Each row is a point on a tangle of strands that fork, close into loops and nearly touch. The rows are in no order.
In the rows, 128 means zero.
Two points are linked if the straight distance between their rows is under 107.
k_50: [188 105 124 113 157  83 135  89 137 160 162  72  43 112 128 149 102 163
 121 114]
k_484: [106 191 152 178 143 143 166  92 138 203 126 144 132 137 129  92 141 156
 142 142]
k_604: [ 81 169  73 191 114  92 106 178 144  82 106  92 188 117 155 170 131 105
 154 149]
k_323: [127 122 159 108 149 148 152 115 124 148 167 115 101 145 100 108 125 146
 123 150]
k_607: [ 78 115 108 103 113 149 106 138  96 145 131 139 118 122 105 125 164 163
 147 178]
k_210: [184 108 166 174 138 134 187  52 125 178 147 147 101 124 134 135 113 127
 181  96]
k_763: [123 158 103  78 112 113  92 187 166 107  57  89  93 100 136 129 121 113
 104 125]
k_466: [118  92 130 158 118  97 131 135 143 116 176 109 165  97 172 186 134  73
  74 110]
k_954: [ 96  74  90 154 117 101  82 168 144  85 111 109 158 115 161 130 142  62
 103 150]
k_353: [137 142 131 145 131  88  90 141 152  57 131 152 158  88 148 127 124  69
 123 132]
k_308: [107 161 115 158 165 109 108 138 152  83  42 127 138  91 143 125 146  96
 188 154]
k_551: [131 119 192 105  94 158 136  66 122 148 205 132 131 158 126 151 167 115
 130 124]
k_2: [149 142 105 152 141  95 129 163 130 134  71 147  82 159 108  48 108 170
 163 161]
k_341: [ 98  94 100  89 118 146 162 130  85 169 142 153 118 101 120 144 156 151
 108 149]
k_302: [104 121  91 139 162 102 118 107 144 143  56 117 120 157 153 110 150 155
 107 105]
k_979: [138  59 165 127 132 159 185  88 126 170 157  97 101 184 124 134 133 133
 115  88]
k_689: [146 112 101 131 181 136 175 127 120 190 150 104  95  97 122 151  92 156
 132 124]
k_666: [ 93 130  96  80  85 137  85 154  86 100 137 158 149 144 121 122 151 153
 143 151]
k_290: [152 124  88 143 146 126  41 108 148 104 127  89 108 112 143 132 116 144
 117 136]
k_657: [142  75 159 121 163 169 129 134 148 133 161  95 107 123 119 150 113  98
  88 112]
k_147: [167  85 158  97 143 132 120 126 134 117 156 161  77 162 105  79 115 110
  96 103]
k_253: [129 123 157 150 104  98 124 168 119 164  95 164  77 172 105  46 137 165
 152 163]
k_171: [129 157 126 137  95 157  97 188 119  97  79 127 163 168 146 105 149 167
 182 123]
k_548: [142 140 162  63 124 127 170 112 139 109 159 102 133 136 104 161 117 116
  72  84]
k_155: [ 67 145 103 184  80  73 129 160 139  95 160 104 179  95 142 167 143  95
 129 165]
k_504: [135 120  84 103 132 132  48 156 105 116 146 103 113 137 135 118 115 177
 124 143]
k_608: [142 189 146 137 122 112  97 101 125  78 102 165 156 129 138 111 130 146
 177 131]
k_497: [141  88 119 140 105 109 190  73  97 191 144 128  83 145 105 145 125 176
 122  94]
k_793: [188 111 124  99 146 123 152  99 104 132 183 150 110 120 129 139  90 148
 126  85]
k_28: [174 134 171 122 129 103 116 138 120 129 156 180  90 167 101  56 100 149
 131 124]
k_742: [142 112 159 165 198 144 136 131 154 170 108 127 103 120 147  97 117 119
 103 116]
k_781: [147  46 132 135 176 158 136 132 131 167 123 109 102 132 159 122 120 120
  93 105]
k_73: [ 99 172 135 147 102 147 111 125 125 150 135 127 118 151  76 106 123 201
 131 127]
k_759: [125 166 147 121 101 184 113 185 113 114 128 135 172 165 130  83 108 132
 158 152]
k_583: [115 109 121 154 116 198 176  84 115 190 154 166 144 148  93 109 121 136
 113 137]
k_192: [ 84 137 129 109  57 151 102 167 106  83 129 160 171 150 108 122 153  94
 137 168]
k_777: [151  74  83 143 140 130 147 109 119 157 118 170  59 101 101 102 124 134
 131 141]
k_586: [127 158 159 109  95 121  76 102 124  94 141 129 135 157 115 131 146 169
 114 114]
k_49: [102 182 165 171 109 157 158  80 149 194 136 154 157 115 150 139 167 107
 130 136]
k_555: [ 86 181 126 138 103 106 116 104 153  94  91 133 150  92 100 138 176 100
 159 175]
k_498: [143  88 130 132 106 123 140 123 107 122 198 151 176 103 158 206 125  81
 106  93]
k_272: [161 144 115  84 160 137  92 148 102 114 196 124 120 127 116 121  87 169
 129 147]
k_177: [114 155 148  75 120 130 130 145 116  50 158 114 189 182 125 104 117  81
 129 137]
k_903: [101 178 132 126 114 116  87 119 129 106 137  99 176 138 126 160 121 155
  90 105]
k_475: [170 163  82 154 104 145 107 210 140  64  51  90 154 130 145 147 132 131
 210 124]
k_614: [132 110 152 136 142 104 169 144 116 198 115 166  80 139 136  74 152 153
 127 154]
k_935: [147 169 140  58 124 119 131 174 125 100 113 133 113 107 102  89 103 123
 147 152]
k_845: [157  82 129 110 112 113  88  71 147 105 137 135  65 101 114 158 149 123
  98 102]
k_850: [ 85 108 121 133 113 153 113  86 103 140 156 141 157 136 122 143 172 127
 137 161]
k_251: [124 152 126 147 150 128 112 100 126 130  93 151 147 142 148 118 139 155
 108  93]
k_172: [139 144 118 157 172 147  58 159 176 113 125  89 116  86 125 136 111 109
 128 144]
k_888: [118 153 108 174  68  51  96 195 175  33  94  89 152 115 154 126 119  82
 165 131]
k_757: [126 100 122  82 129 125 139 125 105  57 167 120 173 146 147 147 114  90
 101 121]
k_658: [108 147  67 102  92  86  97 167 149  91  84 126 131  83 134 162 138  98
 102 131]
k_691: [182  99 125 108 140 125 167 111 104 173 198 104  72 115 110 172  84 177
 140 103]
k_193: [134 114 120 105 161 153  90 160 172 123 121  78  99 109 127 127 105 106
  83 128]
k_630: [159 106  92 107 138 126 142  73 130 112 143 151  57 105  55 112 111 117
 133 143]
k_36: [171 149  83 133 124 144  89 193 130  72  47 137 127 113 130 101 113 127
 198 133]
k_644: [141 119 134 176 154 166 175  62 119 169 128 150 139 118 160 153 123 120
 151  94]
k_120: [158 116  95  98 154 137 103 127  97 119 178 149 124  90 151 162 115 144
 126 119]
k_912: [150 179 140 123 149 109 162  88 115 157 115 174 133 108 136 118 124 157
 122 103]
k_738: [144  91 152 151 148 117 172 143 115 185 154 135  82 173  94  78 111 135
 117 158]
k_650: [130  73 124 112 114 159 194  77 111 169 170 126 101 135  95 153 119 133
 147 108]
k_96: [109 132 150 146 136 160  96 191 162 138  63  92 118 157 133  96 127 156
 127 118]
k_119: [ 92 148 124 131 183 154 161 163 142 152  84 100 145 119 132 104 120 114
 137 146]
k_478: [120 144 121 133 140 128  94 135 151  99  68 101  99 126 115 100 150 134
 176 158]
k_174: [ 95 175 152 154  92 120 130  93 134 129 127 165 171  90 123 159 172 103
 131 131]
k_986: [122 153 131 152 108 111  60  89 132  65 134 132 149 129 104 135 146 132
 148 141]
k_161: [162 105 129 126 119 129 117  87 152  88 139 170  87  85  72 150 141  93
 114 120]
k_754: [157  91 100 106 147 123 153 115 112 112 174 117 148  64 155 206 106  73
 124 119]
k_654: [ 95 128 115 132 131 162 176  88  94 185 140 117 147 176 128 105 131 169
 113 129]
k_451: [120 167 164 105  94 140  75 146 129 109 120 113 116 173  96  97 138 180
 160 144]
k_925: [130 160 165  95 142 133 135 133 137 131 150 100 160 120 143 158 120 151
  84 114]
k_594: [141  73 176  94  97 137 156 105  98 166 187 172 103 169 147 135 153 126
 124 114]
k_921: [109 154  88 128  87 126  82 159  93  84  89 153 180 140 135 124 134 153
 153 124]
k_169: [133 185 170  58 100 117 113 162 132  56 132 125 163 148 112 112 119 113
 153 142]
k_305: [ 97 116 110 109 120  85 127 160 105  78 116 114 201 135 174 139 116  98
  98 120]
k_543: [117 174 128 175 141 164 135  99 120 179 147 153 116 122  87 123 121 183
 138 153]
k_539: [139 108 164  83  91 139 175  98 131 116 196 113 133 117  82 198 131  78
 112  94]
k_899: [126 163 129 103 134 103 121 124 137 109  87 139  97 103  88  97 125 140
 134 144]
k_603: [ 88 105  89 122 146 135 146 141 101 163 111  92 120 164 115  90 132 182
 121 142]
k_860: [155 141  94 128 139 109  82 143 143  61  70 144 129  96 159 113 119  89
 165 137]
k_191: [128 150 125 188  98  92 106 159 176  30 112 126 177 123 129 126 101  71
 125 116]
k_961: [103  95 108 160 135 111  93 106 146 105 120 110 163 124 162 164 147  92
  96 113]
k_383: [ 95 120 148 127 102 116  90 189 150  91  93 102 157 119 157 130 155  79
 136 159]
k_106: [ 95 175 122 132 131 108 117 176 117 117 106 133 209 131 193 140 133 124
 125 127]
k_15: [187 114 117 164 146  68 116 155 121 150 128 166  69 158 110  60  82 151
 130 149]
k_786: [133  88 165  90 112 143 124 113 120 113 164 172 124 166 132 107 148  97
 100 111]
k_380: [145  98 155 158 124 114 191 122 122 219 170 123  80 147 104 126 108 162
 126 119]
k_69: [149  75 146 148 108 155 181  77 114 173 117 171 140 112 160 196 142 101
 144  64]
k_277: [114  98 109 157 169 123 167  72 143 179  79 117  99 129 138 122 151 149
 112 111]
k_564: [116 134 118 136 183 176 172 149 114 143 133 130 168 106 145 117 117  81
 141 164]
k_200: [ 88 119 142 141 169 140 164 101 150 148  82  91 137 116 115 139 145 115
 108 121]
k_131: [167 175 143 132 152  99 215  93  93 189 173 133 126 153 112  91  75 161
 135 125]
k_292: [ 73 139 112 130  74  77  93 183 137  98 116 119 162  94 134 165 157  99
 115 160]
k_432: [106 137 143  79 115 169 120 206 110 108 108 133 163 166 138  91 105 124
 104 126]
k_536: [158 156 161 101 151  79 189 106 120 171 138 134 101 123 125 103 107 164
 115 116]
k_967: [115 137 132 103 138 178 162 113 107 125 171 109 162 131 109 125 116 105
 120 156]
k_745: [118 179 105 181 125 128  78 207 147  80  85 104 177 123 165 161 130 126
 181 139]
k_756: [ 82 190 124 134 101 130 126 138 123 149 121 141 186 120 147 159 147 128
 137 149]
k_626: [146  72 128 141 137 117 102  81 156 162 131  99  59 103 155 180 169 128
 109 111]
k_628: [100 117 131  93 127 149 129 169  97 153 106 124 137 178 148  90 136 162
 110 126]
k_295: [106  95  89 103 151 153 188 126 109 191 117 108 114  90 129 171 138 142
 114 120]
k_121: [176 108 159 140 128 158 191  58 123 152 191 146 110 168  96 134  91 126
 153  99]
k_528: [104 132 154 163 160 138 105 153 182 165  68 127  97 112 135 104 145 127
 103 112]
k_97: [148  92 141 147 104 141 157  68 120 117 129 176 168 132 165 160 135  84
 104  68]
k_444: [157  96 116 114 170 106 105  98 168 150 125  72  44  99 143 136 125 129
 108 127]

A piece is all that can be reached along the links. How many separate loops has the piece of each point below (a circle has one, a figure eight two, a Y none), and how many tips (points with one link)?
k_626 | loops 0, tips 5
k_36 | loops 0, tips 6
k_967 | loops 0, tips 4

A fork is a point with three links, a tip a point with one. Leave the first point through the second and follow the links. Name the first fork or tip that comes.
k_96; k_528 | k_691
k_120; k_272 | k_96
k_323; k_967 | k_131
k_551; k_594 | k_738
